The views of a scene show one set of named points, each view turned or mirrored, and shifted as a whole, with a little noise and some points left out.
In the rows, zero is written as 128.

Scene 1
View 1
K536: [115 106 129 149 159 101 111 105 154 169 113 109 126 160 152  75 140 155
 132 143 147 124 117 119 172 160  97  92 156]
K843: [100 100 120 127 151  83  91 115 169 179 121 102 132 161 136  82 136 174
 112 174 153 132 105  94 175 151 106  90 160]
K549: [ 97  78 119 141 112  78  72 121 172 162  83 106 116 150 124 115 123 176
  82 160 161 122 126 115 153 133 113 115 146]
K577: [114 101 163 159 110 127 122  73 106 119 124 131 116 139 127 150 219 115
 122 115 140 163 162 148  82 211 109 124 168]
K667: [ 86 123 125 112 159 101 121 106 149 186 162 104 156 154 137  91 171 167
 116 195 146 163  90  82 164 187 104  77 182]
K831: [104 109 141 143 135 115 121  93 129 154 128 114 132 154 139 109 179 140
 127 143 140 148 128 124 129 184 105 102 168]
K651: [120  64 138 179 100  89  75 116 154 122  48 113  93 146 134 118 122 150
  93 108 157 101 167 155 133 130 113 136 134]
K538: [129 120 151 161 162 121 124  96 136 146 111 116 119 160 160  72 156 130
 155 124 138 126 137 139 165 174  94 104 160]
K597: [ 89 102 118 121 133  91  99 110 159 184 133 102 140 153 132 104 154 173
  98 191 152 150  96  93 157 163 111  87 170]
K512: [106 108 132 138 152  98 103 105 152 161 126 108 126 156 146  84 146 160
 116 158 145 132 109 106 166 162 101  93 157]
K368: [134 143 158 151 173 140 159  77 110 144 150 137 135 158 168  76 195 114
 174 120 130 154 132 131 143 205  90  92 171]
K399: [129  88 175 178  97 133 124  79 103  93  97 135  96 138 128 156 208 111
 126  76 139 149 194 171  71 198 111 151 152]
K95: [103 122 144 118 140 119 131  85 124 168 162 119 140 157 135 110 202 148
 130 162 142 176 108 104 130 204 102  91 184]
K904: [117  71 125 174 120  74  65 130 183 140  36 103  92 150 145  88  84 166
  98 128 164  83 156 145 176 104 112 122 128]
K235: [113 117 148 145 129 128 135  79 110 135 153 128 134 147 134 134 219 126
 133 131 139 173 136 128  98 214 107 111 171]
View 2
K651: [ 97  92 108 129 151 108 126 164  99  90  40 129 143 156  46  94  59 153
 184 108 156 122 132 148 164  88 141 161 137]
K577: [ 42  65  94 127 137  98 151 191 135 126  77 103 116 210 108  83  86 187
 131 133 156  96 167 121 178 127 182  61 126]
K831: [ 85  97  84 145 120 107 161 159 134 147  98 108 150 162 127  96 134 145
 136 141 117 104 175 119 150 120 150  99 144]
K843: [129 134  73 133 122 121 154 146 111 156  74 125 161 107 107  87 161 105
 161 146 129  91 157 121 139  86 114 140 166]
K667: [110 135  58 140 109 127 167 153 130 185 104 115 157 121 153  84 195 107
 132 154 113  74 185 103 133 100 119  93 170]
K368: [ 84  79  96 166 112  96 168 155 143 157 115 101 156 178 137 122 116 162
 133 129  99 116 175 126 132 138 163 116 144]
K512: [117 118  82 144 116 121 155 143 114 154  91 122 159 126 114  99 146 123
 156 135 116 104 169 118 132 100 122 139 160]
K536: [118 115  87 151 119 114 156 142 123 151  93 119 166 129 109 105 136 123
 158 123 113 108 165 124 133 107 129 152 156]
K235: [ 60  77  83 144 116  99 169 178 150 155 111  94 140 193 147  93 123 169
 118 147 121  95 186 112 152 134 170  69 135]
K904: [137 115 109 138 150 118 120 140  82  92  31 136 161 116  35  99  73 129
 200 100 148 125 115 155 149  76 119 196 143]
K597: [117 131  69 126 126 131 156 158 117 165  76 119 157 114 122  71 167 104
 152 150 134  78 170 108 143  84 113 113 161]
K538: [101  97  99 168 115 100 160 144 128 146 105 114 163 152 114 123 112 143
 150 117  96 125 169 130 132 126 148 149 153]
K399: [ 32  40 114 142 136  85 155 192 139 106  83 101 123 228  88  99  47 208
 131 121 141 123 163 137 176 139 196  83 115]
K95: [ 82 102  69 136 111 115 170 167 144 179 108 107 145 161 149  88 161 135
 115 153 112  85 196 106 150 119 151  70 155]
K549: [113 122  76 110 143 124 132 157  99 118  49 129 149 119  65  73 120 115
 178 131 162  90 142 129 160  72 119 136 154]
View 3
K536: [139 126  87 141 124 162 103 156 158 165 106 130 127  98 100 117 102 107
 116  92 124 100 159 126 125 124 116 126 126]
K549: [104 107  83 147 149 150 110 198 184 178  78 189 131 106 112 115  93 111
 133 150 113  94 145 159 130 138 110 143 110]
K95: [144 157  80 111  98 153 150 100 159 105 131 160 141 113 130 133 134 143
  86  96  92 115 149 128  80  98 109 143 130]
K399: [145 145  92 117 148 101 146 142 108  94 196 185  75 154 212 151 134 108
 114 118 156 115 147 200 108 153 204 136 156]
K831: [149 143  81 125 108 165 130 123 153 131 119 140 137 104 113 125 112 122
  99  89 109 106 155 119  98 106 114 134 126]
K843: [132 123  81 139 123 166 112 161 182 171  83 154 143  94  88 108 100 120
 122 108  97 100 147 123 117 118  91 138 118]
K597: [124 122  75 133 114 165 126 149 192 155  79 169 152  93  97 119 112 129
 107 118  83 104 140 124 104 109  89 142 118]
K538: [153 129  92 135 126 158 111 141 130 144 138 116 117 109 120 125 103 106
 116  79 141 110 168 126 122 127 140 125 128]
K667: [137 144  76 129  95 169 134 111 184 146  98 152 163  94  90 119 113 137
  93  98  73 106 154  95  90  95  80 137 112]
K512: [132 125  82 140 123 164 116 153 166 165  99 141 133 100 101 124 103 117
 117 102 114 103 156 121 114 118 117 135 125]
K235: [156 159  77 109 105 138 156 103 138  99 158 165 116 132 163 139 138 135
  92  99 111 119 156 149  82 115 144 149 145]
K651: [117 101  94 145 171 128 111 220 148 171 115 179  93 124 149 123  93  91
 148 146 157  98 152 197 147 165 164 135 128]
K577: [150 151  86 106 122 124 152 117 128  94 172 181 100 145 186 139 131 123
 102 107 125 121 152 176  92 124 169 141 149]
View 4
K577: [ 78 133 111 149 165 139 112 159 102 131  70 106 125  67 118 114 143 129
 124 141 129 110 148 170 133 128 194 109 113]
K399: [ 48 126  89 153 170 148 116 142  97 164  79  86 129  53 112 129 123 124
 124 146 171  96 165 184 151 105 207  79 112]
K549: [135 104 125 103 138 137  78  75 125 114 141 134 117 101 173 114  95 158
  64 194 142  84 130 132  70 190 126 100 154]
K538: [111 145 129 108 122 158 121 134 148 118 117 155 124 123 133 104 156 164
 128 153 162 122 160 123 117 132 129 101 135]
K597: [150 134 148 108 142 132 101 125 132  83 113 154 120 117 164  86 137 155
  76 182  95 113 118 117  55 185 125 137 150]
K235: [ 76 154 111 142 156 150 134 172 112 117  62 129 129  81 114 104 170 133
 142 138 127 136 158 166 137 116 187 116 118]
K536: [145 132 147  97 124 147 107 104 139  96 132 161 121 127 163  97 132 168
  90 179 134 103 138 114  74 177 105 110 154]
K368: [ 96 158 122 130 136 153 129 158 134 110  85 152 129 112 126  98 167 144
 136 139 138 132 163 135 126 125 150 112 126]
K843: [148 137 145  97 129 140 105 113 137  87 134 159 117 132 163  91 135 164
  86 182 117 109 129 110  63 179 111 117 157]
K904: [125 107 118  89 130 159  72  51 145 141 177 143 118 115 164 136  82 173
  73 197 205  73 164 124  98 175  99  64 165]
K512: [128 138 142 105 128 145 103 124 138  94 119 160 119 123 152  97 144 159
 100 176 126 116 141 115  79 162 116 114 148]
K831: [111 145 128 121 145 144 118 141 124 103  93 145 125  99 142  94 146 149
 112 157 120 121 140 135 101 146 149 115 133]
K651: [102 109 104 111 143 145  80  78 123 153 151 118 121  83 149 138  87 154
  81 180 202  75 165 146 116 162 138  65 141]

In a view up to two points have been moved. Name them for each view, in the order of its rows, or write none.
view 1: K368
view 2: K577
view 3: K831
view 4: K235, K536
